Points on a hilly landscape, in no order, each with its height.
A ball rolls from a point to the lowest of its 2 nearest points, and stops where none of them is lower. Distance is the straight distance between rows; heights are no part of it.
pevu: 18 50 4 26 19 -9 -21 10 27 33 53 18 0 -27 14 -14 48 -14 13 -2 -18 18 -15
 -16 -10 -6 -17 -14 15 0 -11 21 33 -3 0 30 29 6 28 -19 -10 -25 18 27 -27
 26 0 8 20 42 16 -34  (h 2.55)
tir: -6 27 -2 -13 -2 5 13 0 17 1 -7 2 49 2 -2 5 -14 -6 1 -4 9 -1 8 -23 -6 -19
 -16 7 -7 16 -20 -20 38 -1 2 -43 -16 -10 -4 3 24 -9 1 23 4 44 -15 5 -4
 -6 -32 -48  (h 4.03)
Dete: 7 -9 15 51 38 21 -50 -15 24 22 64 -13 -42 -19 3 -32 33 0 -17 -15 -46 1
 -17 7 16 1 -25 -8 31 -49 -4 8 12 -25 9 29 26 3 41 -22 -8 0 39 26 -8 -19
 -21 4 10 -20 10 14  (h 0.42)
Molos: -3 21 31 32 18 -16 13 16 40 -2 42 16 -2 -5 33 0 53 6 -5 32 -2 32 -8 -7
 -25 18 8 2 -12 -44 -21 46 54 -23 5 -2 41 16 19 18 13 -20 35 -17 2 40
 -36 -8 29 -27 54 -13  (h 5.44)
rad: -18 -16 7 8 -2 -17 -8 -25 16 22 13 -65 24 12 12 25 17 11 -84 53 39 12 -6
 -32 25 -34 3 -28 31 -3 -3 31 35 -11 7 36 -1 20 20 1 22 -23 -13 -8 -19
 29 18 11 -43 -15 -31 -38  (h 5.08)
duze: 20 23 -8 -11 6 23 7 -1 -8 -4 0 52 6 -55 -43 12 0 -26 52 -20 9 -22 -5 -7
 -24 15 -1 30 0 28 -7 28 -11 -8 -4 -5 -20 -6 -30 29 -3 24 8 9 10 -2 -7
 19 2 22 10 19  (h 5.71)
nilag: -20 12 15 -25 -29 -28 -8 -7 18 -22 -2 -17 3 10 -5 23 5 40 -59 52 27 1 22
 -4 25 -20 20 -25 -7 -4 -22 3 53 1 26 -41 19 17 -31 47 -23 12 33 -20 60
 19 -27 28 -9 -4 19 28  (h 4.62)
Nagir: -35 -22 4 -23 19 -23 -4 -25 -6 14 33 -43 46 14 -7 30 -2 17 -18 -8 15 11
 -15 -6 -12 -19 31 -5 27 42 -14 59 13 -17 -23 26 -20 13 32 -54 37 -36 13
 -23 -27 -10 11 -25 -24 -19 -47 -12  (h 7.97)
sig: 7 -45 -13 -61 -34 -20 19 -8 7 -29 -67 1 20 34 -9 49 -22 5 24 -4 10 9 8 0
 -13 12 22 -3 -12 45 -9 -14 -13 -30 -12 -15 -11 -6 -32 2 29 -4 -7 -4 36
 -24 44 -8 -42 -3 -12 18  (h 8.55)
foro: 6 -39 -18 -1 2 11 31 -4 -25 -5 -19 -40 23 29 -28 1 10 -11 -47 -6 20 -12
 -6 -10 20 -1 3 33 11 43 3 -3 -53 10 -40 14 -37 3 -1 -38 50 -7 -22 -4 -7
 10 44 -21 -44 -21 -46 -23  (h 8.93)
bis: -9 22 11 -6 28 -22 -9 -7 32 34 21 16 38 -45 -9 56 10 8 -10 9 -8 7 8 -21
 -45 -17 4 14 22 23 -16 76 7 -38 1 39 -9 18 22 7 12 -12 23 -11 -31 12 1
 -6 10 8 9 2  (h 5.14)
Desuf: 0 -19 12 12 32 10 11 -8 -6 3 31 -31 4 1 -17 -28 29 6 23 -25 -50 -4 -16 9
 -42 27 26 -11 24 10 13 63 -41 3 -23 13 -11 -20 43 -22 23 -6 3 -37 -46
 -12 -19 -32 31 -10 28 11  (h 6.83)
kar: 8 38 9 -26 -22 12 -16 -25 24 -19 5 -16 -9 23 -19 -2 -4 33 -55 35 20 -12
 16 7 42 -30 15 -14 -14 4 0 -49 39 40 36 -28 28 -6 -47 38 -32 27 14 -9
 62 8 -24 28 1 -4 14 20  (h 4.90)
futu: -2 16 11 -23 -26 -8 -31 14 19 24 -7 1 57 6 -26 48 12 5 -40 39 41 0 -2 1
 0 -36 26 -11 22 38 5 6 -2 11 3 36 -24 -6 -18 -18 15 6 -47 7 -24 -27 24
 20 -8 32 -45 -37  (h 7.54)
rur: 12 -6 4 31 -28 6 -24 23 -16 16 -4 4 22 -2 -6 -39 -17 -19 12 -22 32 -33
 -14 8 -1 -13 -27 24 -21 -4 23 -46 -49 30 -8 17 -7 -14 -10 -27 12 25 -20
 16 -34 -16 15 7 47 5 -10 -47  (h 7.25)
ror: 11 74 -7 3 11 5 5 20 18 9 34 61 -24 -14 -25 18 49 9 2 16 -16 43 4 13 -5
 30 -7 -3 -4 -17 -16 27 38 9 8 5 17 20 -6 18 -35 -3 8 7 17 9 -13 24 28
 46 30 32  (h 6.80)
tono: 0 13 -15 1 43 32 -13 -5 -11 17 -5 -8 -43 -24 -28 -8 11 48 -21 8 -36 -4
 18 -10 33 25 4 -3 26 -45 -12 27 16 -16 31 -19 11 -3 9 32 -10 4 18 26 19
 -11 -47 9 -17 -25 16 25  (h 2.91)
redap: 4 18 -11 -11 9 4 12 -23 -19 -30 19 -4 -41 -14 13 -17 -6 13 15 -21 -6 -5
 19 18 13 12 -9 -9 -33 -8 -30 -12 49 7 22 -34 49 21 -15 36 -48 14 57 13
 47 24 -34 5 11 -6 23 32  (h 6.58)
nez: -40 -76 -7 17 45 3 -21 4 -25 9 20 0 -7 -23 33 -35 -32 32 -10 13 2 -22 6
 36 -4 -12 -1 8 -2 -43 -10 34 -2 -28 -13 17 15 10 23 -26 14 25 11 -10 3
 -36 -24 -3 -14 -73 -14 11  (h 5.35)
lepes: 14 4 -2 17 -13 -26 -26 5 1 11 -14 19 -42 -24 2 11 6 -12 12 -4 -14 -8 2
 13 7 6 25 -3 -4 -5 12 12 -49 -6 5 48 5 2 23 11 -37 32 -14 3 -9 -22 17
 19 24 18 4 10  (h 6.21)
lor: 16 -1 -17 -19 -29 26 5 -2 -31 -12 -45 -1 -30 23 -43 2 -36 6 12 -22 30 -9
 -6 -22 6 -3 26 -6 11 12 17 -31 -24 19 5 -9 -24 -24 -23 1 6 17 -21 16 10
 -32 45 20 -36 23 -18 27  (h 3.97)
bati: 4 -13 12 -20 -11 -13 -16 -9 13 12 17 -37 60 15 -18 37 23 -7 -14 10 25 18
 -11 -7 -18 -33 28 1 14 67 -4 36 -11 -5 -19 38 -21 8 -6 -48 22 -25 -17
 -12 -43 -19 42 -4 -8 6 -36 -41  (h 7.72)
vor: -18 -17 -13 -1 30 21 7 -24 -24 -18 7 2 -43 -23 29 -21 -29 12 28 -24 -10
 -28 13 18 0 14 -1 -6 -29 -36 -17 9 18 -4 17 -30 34 9 -10 37 -25 30 50 5
 25 3 -56 1 8 -38 29 30  (h 6.27)
kizu: 20 34 0 16 -1 -25 -1 9 14 16 9 1 34 -17 21 2 17 -28 15 -4 9 8 -10 -29
 -20 -5 -15 -12 10 22 -11 2 16 -9 -1 7 1 3 19 -5 9 -21 -8 10 -30 42 11
 -3 7 36 -11 -61  (h 3.36)
pok: -33 -34 -9 39 36 12 1 7 -30 6 12 -19 -14 -1 35 -48 -21 -15 53 -46 -50
 -27 6 18 -19 17 -28 -16 39 -22 28 -13 -36 -3 -30 7 -3 -11 82 -28 18 -7
 -13 -5 -39 -20 -16 -30 14 -4 11 19  (h 3.74)
Zade: -40 -12 21 0 -20 2 -3 15 -30 0 24 8 -17 2 -11 -33 -17 26 -3 -1 42 -14 -5
 -9 -20 -28 38 -25 -15 -36 17 31 -8 24 -8 3 4 -8 -12 -12 -17 47 -14 -17
 3 -17 -21 19 16 -4 -4 -8  (h 2.32)
Vala: -6 -29 -9 7 29 -37 4 14 -29 0 -15 1 6 -32 28 -6 -7 -13 14 -29 -8 -22 10
 8 -6 26 18 -5 26 40 3 29 -38 -23 -10 31 -5 7 49 -11 16 11 -5 -29 2 11
 14 -28 -11 -2 -30 -19  (h 5.88)
sevob: -7 22 -24 10 -39 15 20 -5 -22 2 -9 -17 -22 22 17 -33 -32 -5 21 -18 7 -10
 -4 -16 24 -22 -39 10 -38 -10 20 -83 15 55 23 -50 23 -12 -4 18 -21 8 7
 44 12 21 -14 18 9 13 2 -17  (h 2.99)
simud: -19 -33 -20 48 -11 0 21 -1 -25 1 -33 -28 -60 27 45 -30 -24 -25 -15 -27
 -26 -20 26 6 32 17 -40 -17 -3 -50 18 -58 -47 9 2 -8 2 14 34 5 -27 9 -1
 1 -2 7 25 -17 2 -12 -4 13  (h 3.49)
Zeda: 14 -47 0 -49 -36 0 27 -11 -22 -24 -49 -25 33 44 -32 10 12 -7 -7 -3 29 9
 -10 -13 7 10 28 29 -8 71 6 -14 -27 5 -18 -28 -22 -34 -50 -28 9 -17 -3
 -18 41 -14 63 -29 -45 -8 -9 27  (h 8.69)
Bezan: -8 -28 -14 -2 17 -20 16 20 -71 -16 -17 4 8 -27 -6 -13 -18 -12 27 -42 9
 -23 0 8 -13 34 23 16 19 54 -1 34 -42 -8 -14 -6 -14 -9 22 -4 4 21 0 -36
 21 7 17 -22 -29 3 -33 19  (h 6.49)
Marog: 0 19 8 34 22 24 -25 1 14 19 65 8 -25 -17 16 -45 29 -9 10 5 -27 18 -25
 -18 6 -16 -33 -13 13 -49 8 -8 30 4 0 19 31 -3 28 -23 -4 -17 14 40 -26 3
 -32 14 19 5 17 -22  (h 1.66)
kago: -18 12 -2 -45 -27 11 -2 -4 7 -20 -11 18 -5 -6 -43 39 -31 38 0 18 35 -23
 9 -4 -12 -23 45 -23 -8 6 -5 18 16 10 -2 -11 -6 0 -36 15 -10 30 11 -7 26
 -26 -12 31 -7 17 -12 45  (h 3.91)
soro: 35 20 10 -46 -19 27 5 6 9 -9 -21 -4 28 0 -65 25 9 7 -5 21 31 11 -12 -21
 -21 11 15 -26 2 32 7 14 7 13 1 -19 -51 -18 -54 7 15 -25 -34 3 -30 -12
 27 -7 -26 15 -1 11  (h 4.85)
Deti: -19 -11 8 46 -20 14 22 14 -13 19 19 -19 -14 11 48 -54 -10 -26 48 -7 -21
 -22 -19 -14 0 -10 -47 -4 -16 -50 54 -58 -23 48 -12 -7 11 1 36 -14 5 -28
 -10 22 -52 13 -8 -23 20 0 16 -32  (h 1.37)
Nekin: -26 -4 0 -18 -6 -22 12 8 -4 -8 -14 -9 45 20 28 -4 -35 4 -3 -14 24 -13 6
 2 -2 -13 5 0 -15 24 -6 -39 15 13 1 -45 -10 -8 12 -9 30 10 -11 -5 24 25
 -22 -4 3 -25 -44 -48  (h 4.45)
Fibag: -21 -1 -10 -11 -8 13 3 8 -39 -2 -6 0 -39 -4 -25 -16 -35 35 -15 -5 28 -23
 3 -7 4 -12 39 -17 4 -20 8 20 -11 18 -4 4 -13 -9 0 14 -19 43 -13 2 12
 -15 3 29 -16 -4 -21 24  (h 3.18)
Sof: -34 -20 6 37 8 45 1 -10 8 -12 10 15 -30 -15 29 -28 -21 -31 33 -22 -24
 -25 12 28 -2 -17 -40 31 -31 -57 7 -37 -13 -1 -2 -4 -4 -1 0 -5 -21 17 9
 18 -15 6 -31 -5 41 -42 28 6  (h 4.48)
Modud: 21 0 9 34 20 12 4 -10 25 5 36 -18 -12 -29 3 -31 28 -23 28 -9 -26 -23 -9
 3 -26 12 -2 -20 8 -12 12 30 -37 1 -23 24 -8 -7 32 -4 29 -13 0 -6 -57 6
 -19 -13 23 -10 25 -18  (h 6.41)
mifen: -32 -55 17 40 34 18 -25 -12 16 -8 29 6 -15 -17 45 -27 -13 -2 -7 5 -26
 -14 0 24 6 -20 -18 27 -22 -59 -10 -10 11 -28 10 6 14 11 11 -22 -7 21 26
 5 10 -12 -40 -12 18 -73 2 -1  (h 4.96)
lided: -14 -16 -6 -15 -20 22 21 -28 -25 -43 -11 -26 2 27 -17 -24 -57 4 21 -44
 29 -38 -1 8 -3 -27 20 17 -34 24 9 -45 -14 37 -2 -35 -4 -10 -27 -1 -1 34
 27 -9 18 3 -7 0 5 -23 -10 10  (h 4.30)
tiraf: -18 -11 25 12 19 -17 -36 1 20 9 31 26 6 -19 0 9 47 23 -52 84 15 10 4 -10
 11 -25 14 12 -1 -34 -17 44 49 -26 26 3 24 32 -16 1 -7 7 10 -19 42 -15
 -45 24 8 -27 19 8  (h 4.83)
nes: 5 40 29 -2 6 28 -14 11 4 -19 40 16 -10 17 -17 -43 28 33 -24 9 -14 51 10
 27 37 -8 -12 19 -3 -28 -8 -31 63 16 37 -26 19 14 -36 -19 -17 13 -22 12
 38 -6 -36 25 37 -10 3 21  (h 3.21)
bos: -13 -6 13 -49 -23 -18 34 -14 14 -10 -47 -38 47 38 -5 60 -7 -9 -32 20 20
 17 14 -32 -14 -2 7 -35 10 14 2 25 19 -11 0 -19 -26 6 -21 31 21 -33 -29
 -18 -2 27 22 -18 -32 6 -14 -22  (h 4.97)
Bovid: -18 11 -18 26 -24 15 15 -1 -41 9 2 -14 -20 -2 19 -52 -16 -27 55 -9 -5
 -20 -20 -21 8 -7 -50 14 -24 -33 37 -67 -15 53 -10 -26 1 4 15 7 -12 -10
 -8 35 -28 5 -5 10 8 21 21 -12  (h 2.25)
voto: -11 11 15 30 33 -9 30 2 22 4 34 29 -18 -14 44 -17 39 -8 33 3 -25 5 -11
 16 -19 35 -3 1 -13 -46 -11 23 32 -1 -11 3 41 8 43 18 9 -13 38 -6 6 35
 -49 -24 25 -23 43 4  (h 5.68)
Nizef: 50 3 34 -11 -55 -22 -3 22 -5 -4 -17 26 65 -4 -17 52 14 -33 10 6 43 47
 -11 -15 -34 3 5 26 14 61 11 17 -9 -31 8 3 -31 -32 -72 20 5 -22 -39 -16
 -35 4 65 -24 -43 63 9 12  (h 3.27)
Ruke: -7 -31 -21 -12 -24 30 35 -13 -14 -1 -26 -48 8 54 -28 -11 -23 21 -51 6 32
 -32 12 9 36 -31 11 27 -26 12 10 -36 -45 45 -21 -7 -35 -7 -19 -12 35 19
 -33 13 0 6 22 -2 -36 -42 -18 -2  (h 9.08)
Keri: 23 -17 -37 -30 0 16 5 1 8 -12 -53 -20 -20 39 20 -2 -29 10 -11 -31 -26 2
 32 5 55 18 -11 10 -20 27 -17 -61 -5 -14 23 -27 4 10 -19 12 -12 -8 9 39
 57 -2 19 1 -32 -21 -10 -6  (h 3.45)
biz: 13 -18 -19 -37 7 -8 12 -4 8 -6 -48 -15 -28 27 3 15 2 26 -54 -2 -35 25 29
 -1 50 25 -8 -18 1 9 -22 -12 9 -22 23 -16 3 16 -21 18 -5 -20 4 24 49 4
 12 3 -39 -12 -10 -3  (h 3.98)
zesom: -10 -29 47 25 32 -33 -26 14 12 -3 40 4 8 -21 28 -20 46 13 -37 39 -11 18
 -7 -6 -4 -5 2 -1 -5 -34 -22 39 61 -38 23 -5 49 32 9 -2 0 -11 35 -17 34
 22 -31 -19 7 -47 18 -4  (h 5.15)
Bopek: -15 -11 6 -22 -19 -11 15 3 13 17 -27 -55 39 36 14 48 10 -11 -76 28 32 19
 14 -44 4 -16 -4 -46 29 9 4 21 17 -5 8 9 -9 12 -10 25 15 -23 -45 -8 -10
 23 28 10 -32 15 -30 -55  (h 5.33)
naz: -8 -17 -19 25 58 7 -30 -9 -12 21 19 -25 -25 -15 3 -18 0 38 -22 -12 -47 6
 2 6 10 27 -28 -20 38 -31 -22 26 14 -34 23 -5 20 -6 52 4 14 -9 46 29 -2
 -9 -32 1 -35 -31 -9 9  (h 1.99)
ramif: -33 -31 -1 -45 23 -10 22 -7 -23 -6 -1 -27 49 27 -17 15 -7 28 -16 -3 3 21
 -7 9 -3 6 30 2 6 47 -13 31 9 0 -27 -22 -36 0 10 -48 23 -33 -3 -27 2 -14
 -3 -34 -18 -37 -40 -8  (h 8.20)
napef: 30 10 -35 15 -16 -29 21 -12 -11 -6 -28 16 -24 21 24 0 10 -43 51 -11 -32
 27 -24 -11 1 31 -21 12 -4 1 -8 -20 -12 -5 -28 -4 6 2 13 16 6 -19 -12 11
 -12 7 17 3 -21 55 24 -25  (h 3.99)
Fef: 12 -2 -34 5 0 -50 21 -4 -15 -20 -36 12 -35 21 48 -1 -8 -25 34 -21 -40 27
 -9 12 5 47 -23 -23 -12 1 -8 -29 1 -5 -13 -14 25 9 29 11 -9 -16 6 -10 16
 13 5 -9 -5 27 5 -13  (h 4.58)
gudi: 15 52 -11 23 -16 4 -10 -2 11 -3 14 36 -69 2 -5 -9 14 -17 31 16 -8 24 -20
 24 5 8 -35 1 -27 -44 19 -41 1 40 -11 23 26 9 -2 10 -53 -5 6 7 -13 -10 2
 34 47 33 55 35  (h 5.64)
gote: -22 -36 -17 -16 42 3 3 -2 -26 -2 -13 6 -8 -24 16 -6 -42 27 30 -22 -28
 -21 11 43 -12 24 -3 4 -12 -8 -15 25 -16 -20 -14 -17 -8 0 12 6 8 21 19
 -14 2 -25 -33 -10 4 -52 -3 22  (h 5.81)
bozu: 0 -32 -47 18 -2 25 12 8 -23 9 -55 -27 -44 42 36 -19 -51 -13 -18 -44 -17
 -14 31 5 47 10 -33 23 -6 -2 -1 -75 -36 -3 14 -20 -1 14 9 5 -18 15 -7 31
 26 -2 28 0 -17 -26 -22 6  (h 2.73)
ful: 13 54 -5 -22 -15 33 -23 -20 18 -21 -13 -2 -28 25 -22 10 -41 25 -28 13 22
 -19 0 9 35 -28 13 -12 -4 2 11 -77 28 44 35 -2 33 -13 -42 17 -44 31 10
 -4 57 -28 -1 29 18 23 -6 29  (h 5.13)
betu: -18 35 14 -34 -3 -4 28 -1 24 -11 -24 -4 66 12 -7 47 -15 -5 -1 9 19 13 7
 -28 -34 -6 -5 -4 -4 11 -16 27 45 -10 -9 -37 -33 2 -9 31 23 -29 -3 -17
 -15 51 8 -24 -3 7 -1 -14  (h 4.52)
gesaf: 3 4 -3 5 -26 -9 -27 25 -4 23 -25 1 28 16 -21 2 -10 7 -36 8 46 -15 -6 1
 14 -23 10 8 -3 15 16 -33 -36 27 1 27 -14 -20 -10 -19 13 32 -40 18 -6
 -26 29 27 14 19 -39 -40  (h 7.41)
furid: -5 -29 9 42 -13 30 -6 11 -26 -3 4 -14 -1 10 -14 -51 -15 -21 18 -40 -5
 -21 -9 12 -3 -6 -24 21 -8 -4 22 -30 -68 25 -27 -3 -40 -9 1 -43 2 7 -18
 -8 -55 -17 23 -11 39 -15 0 -12  (h 7.06)
div: -12 28 17 24 15 37 -23 10 -5 1 46 21 -40 -2 0 -58 25 6 -1 6 -25 35 -7 12
 28 -13 -48 18 0 -59 9 -37 40 21 22 -1 26 12 -11 -31 -37 -6 -10 29 6 -13
 -34 14 39 -4 16 13  (h 2.57)
deba: 11 -15 -9 -21 1 20 13 4 -42 -19 -9 16 14 -31 -43 -9 -14 -8 43 -35 18 -23
 4 -6 -8 14 24 37 6 53 -8 29 -29 -11 -9 -24 -26 -15 -31 6 -4 18 14 -11
 26 -5 14 -3 -16 6 -11 30  (h 6.17)
mam: 1 13 -1 28 28 10 32 -18 20 -3 25 24 -12 -22 33 -25 33 -42 54 -2 -35 -23
 -9 17 -27 34 -16 -2 -16 -25 5 4 -7 18 -31 8 13 1 40 20 23 -20 19 -5 -30
 29 -41 -22 24 -5 44 -3  (h 6.00)
kuz: -28 -20 24 3 7 15 5 4 2 -4 44 42 -16 -10 6 -23 0 0 39 -14 7 -3 -1 -1 -49
 -13 16 -4 -25 -36 0 43 -12 5 -16 13 4 -6 -22 -8 -6 40 -12 -13 -9 -14
 -40 10 42 -12 20 0  (h 3.29)
gozak: 20 -52 -6 -21 -11 1 22 13 -32 -6 -32 -16 33 20 -39 18 21 -12 -26 -1 21
 12 -9 -18 11 10 23 41 21 63 5 16 -48 -15 -27 17 -35 -19 -29 -38 27 -18
 -29 -8 13 -9 72 -22 -55 -3 -34 0  (h 8.80)
loz: 7 47 10 -11 -13 -38 -8 16 30 -2 3 39 -16 -3 -12 55 32 17 -20 23 -13 38
 18 13 0 18 12 -10 -10 5 -22 33 23 -12 16 5 14 21 -12 32 -40 -4 12 -4 27
 12 2 23 24 35 19 29  (h 6.66)
damog: -19 6 -5 9 14 53 -5 -16 7 -5 18 44 -29 -9 -9 -12 -21 -5 40 -19 -7 -10 -1
 10 -23 -16 -17 26 -28 -46 -2 -1 -4 11 -5 2 -12 -4 -29 -1 -6 33 -9 14
 -12 -15 -39 28 40 -19 29 10  (h 3.95)
beke: -16 -39 5 50 26 4 -8 11 2 19 22 -46 -32 13 52 -48 -12 -4 15 -22 -43 -16
 3 6 -5 9 -10 -37 48 -50 24 -4 -26 -14 -9 26 25 -5 86 -26 19 -17 2 -2
 -35 -9 -9 -26 1 -18 8 4  (h 2.95)
seniv: -3 -23 2 41 -13 -6 -1 6 3 1 -3 -34 -42 15 30 -37 4 9 -51 8 -23 9 11 4 46
 -2 -14 -2 -12 -52 7 -36 -12 8 16 -6 11 7 28 -3 -15 3 -4 10 14 17 5 2 9
 -35 -19 -12  (h 4.10)
Lovop: 50 23 -22 -1 -35 -12 5 3 9 -1 -36 38 10 15 -5 26 10 -36 41 -2 5 33 -16
 -10 3 21 -17 29 -3 14 -16 -38 10 -15 -7 -16 -5 -22 -25 18 4 -16 -20 29
 12 3 34 16 -28 61 7 -22  (h 3.34)
Fel: -10 5 1 3 32 -42 -29 -5 19 36 16 -19 12 -29 20 42 13 16 -19 3 -19 14 11
 -14 -17 -13 12 -26 44 19 -17 74 6 -48 18 50 20 12 48 -5 1 -10 28 -9 -23
 13 11 -19 -19 8 -4 -9  (h 5.49)
venuf: 22 26 8 -17 5 16 -4 12 2 8 19 26 19 -28 -52 5 10 1 8 11 18 1 -14 -14 -35
 0 13 -11 -1 18 0 40 -4 6 -5 2 -37 -9 -31 1 9 -2 -23 -2 -42 -10 -8 11 7
 14 0 -11  (h 5.23)
ruraz: -28 -9 0 -5 -13 -7 31 2 -31 -34 -14 -5 11 26 24 -32 -45 -5 33 -45 14 -16
 -10 13 -11 2 4 10 -29 5 19 -50 -7 32 -5 -44 -11 -9 10 -17 14 19 1 -17 5
 13 -21 -17 26 -23 -18 -14  (h 4.88)
Tasak: 44 21 17 5 -13 -24 17 11 -11 1 -2 28 59 -22 -13 36 7 -34 43 -14 21 35
 -14 -11 -49 8 5 46 11 63 -2 52 -9 -31 -8 5 -30 -15 -22 19 9 -24 -13 -37
 -50 23 45 -25 -15 55 21 11  (h 3.96)
zusa: -7 -29 -19 -45 15 -23 15 -1 6 -8 -47 -2 29 14 7 42 -28 22 15 -5 -16 17 7
 11 -10 23 11 0 -3 32 -23 8 -5 -35 -13 -13 -27 4 7 -15 44 -21 -5 -6 7
 -18 10 -17 -28 -26 -29 -10  (h 8.39)
ril: -20 -24 16 -41 7 -42 24 -3 -17 3 -24 -1 80 -3 -23 50 0 -1 -2 12 13 18 13
 -17 -16 -10 12 29 18 78 6 68 -11 -29 -18 17 -30 10 -2 -18 1 -35 -10 -51
 -11 3 48 -58 -15 12 -15 25  (h 5.28)
luni: 10 -7 -21 3 43 -59 5 23 -23 6 -23 9 -3 -25 52 3 -5 -16 23 -27 -34 6 14
 12 -5 47 -10 -37 29 24 -3 19 -11 -23 9 15 20 8 59 3 -2 -7 8 -25 1 19 4
 -30 -19 18 -12 -18  (h 5.31)
vana: 3 7 14 -8 3 -33 3 13 1 12 0 25 57 -40 -13 49 -2 -13 30 -10 -7 13 5 -16
 -40 -6 19 36 17 64 -8 66 -9 -38 -5 15 -24 8 10 7 6 -5 -1 -26 -26 14 30
 -24 -3 26 -6 7  (h 4.63)
Duga: 10 8 18 33 -17 -3 -17 20 8 17 18 12 -58 -19 24 -24 21 -28 37 -3 -23 -14
 1 19 10 2 -14 -12 -9 -57 24 -16 -34 14 -10 45 35 1 22 6 -53 -2 -1 14
 -17 -14 2 8 56 18 47 19  (h 5.89)
sovif: 4 -31 15 45 35 -10 -25 -7 34 15 42 -31 -25 -12 60 -23 16 -16 3 -25 -54
 -25 -14 23 10 19 -1 -29 38 -29 4 4 -5 -34 -5 38 46 1 77 -32 14 -16 51
 -9 -16 -5 -17 -38 1 -23 6 9  (h 1.98)
Nera: 40 12 6 -21 -64 -11 5 6 12 -15 -37 29 39 8 -8 55 3 -25 22 2 34 21 -7 -25
 -28 7 4 8 13 28 0 -25 24 -27 6 -23 -13 -33 -58 28 18 -9 -22 13 8 6 60
 -5 -57 71 5 12  (h 2.77)
pino: 33 61 -14 -1 -19 20 -13 -21 20 -21 -1 29 -42 16 -24 13 -14 -5 11 5 7 11
 -14 23 10 -4 -22 0 -29 -9 -1 -71 30 45 13 1 35 0 -28 10 -45 16 18 7 25
 -13 -2 45 43 37 21 33  (h 5.38)
mir: 22 21 -23 -6 -26 55 -8 -20 -11 -15 -15 -9 -8 11 -17 -25 -50 -6 31 -33 26
 -40 -2 -9 16 -26 -10 23 -31 15 16 -77 1 42 20 -30 0 -17 -36 22 -9 24 14
 33 6 0 -16 21 5 7 15 -7  (h 3.60)
gigo: -4 41 16 -12 13 -11 -21 3 38 15 32 37 14 -23 -9 38 35 17 -58 96 28 5 2
 -5 3 -11 25 -5 0 -23 5 41 30 -9 27 16 5 19 -35 15 -7 1 -6 -35 19 -18
 -42 33 12 6 22 12  (h 4.59)
luz: 37 1 -4 -39 -35 21 4 -9 -7 -18 -36 -10 -8 14 -65 16 -5 11 -24 19 42 -6
 -22 -2 0 6 30 -24 -5 31 23 -16 -28 33 0 12 -33 -22 -60 6 13 6 -32 -13
 -13 -33 42 6 -37 19 -10 24  (h 4.47)
zazab: -11 -21 6 14 4 -13 -13 -16 16 12 11 -27 1 -7 7 -8 8 15 -51 32 11 -4 2 -5
 20 -24 18 -5 5 -26 -10 8 -1 -9 2 18 -7 10 23 -11 16 3 -3 9 -1 7 -9 13
 -8 -34 -25 -29  (h 4.61)
Kotib: 42 64 -6 -27 -13 12 -14 9 53 8 -30 36 20 15 -24 39 26 -9 -21 29 -5 32 -2
 0 13 11 -17 -1 0 19 -9 -46 34 6 12 -9 -6 -19 -37 7 -8 -17 -31 27 21 -2
 19 18 0 43 -9 -9  (h 3.86)
lan: 17 64 14 -11 -6 16 -17 12 34 -1 12 13 -5 27 -20 -1 29 27 -42 28 -17 43
 -1 6 34 -3 -12 -13 6 -21 -3 -35 50 17 24 -21 1 -7 -25 -9 -14 -16 -25 13
 14 -1 -15 32 21 13 -9 -8  (h 3.66)
buri: 0 5 -1 -10 9 -33 -18 2 13 16 6 32 -28 -46 -3 23 17 11 -7 19 -17 -3 16 27
 7 5 19 10 -10 -3 -17 33 -14 -19 15 30 12 18 9 17 -36 23 9 5 36 -12 -13
 19 20 -8 2 18  (h 6.47)
zek: 31 -19 7 56 -2 19 -7 17 4 6 24 -17 -9 -19 19 -56 19 -39 36 -23 -16 -52
 -6 9 -4 -1 -18 -19 9 -3 26 -8 -73 11 -33 32 -3 -6 22 -21 17 -8 -13 -3
 -81 -20 21 -27 31 8 19 -9  (h 6.76)
tob: -26 13 4 -44 -22 -12 -5 -14 23 2 -7 23 13 -11 -26 55 1 40 -33 76 43 -18
 22 -2 1 -24 42 -14 3 -13 -4 34 32 -6 9 -8 -4 14 -34 35 -5 5 15 -21 36
 -15 -33 26 -12 12 14 41  (h 4.31)

Call two points neighbours if one is among the 2 nearest of the other. Go from one point of each pair to the other, from neighbour to neighbour, staying as low as possible. Name the highest point that can't be avoided.
Dete, Nera -> Kotib
Deti, tir -> ruraz
bozu, tir -> Bopek

Where does a ball stop that starts at each point below?
ruraz -> Deti
luni -> Nera
Fel -> Nera
Ruke -> Deti
rad -> bozu
lan -> Dete
lepes -> Zade
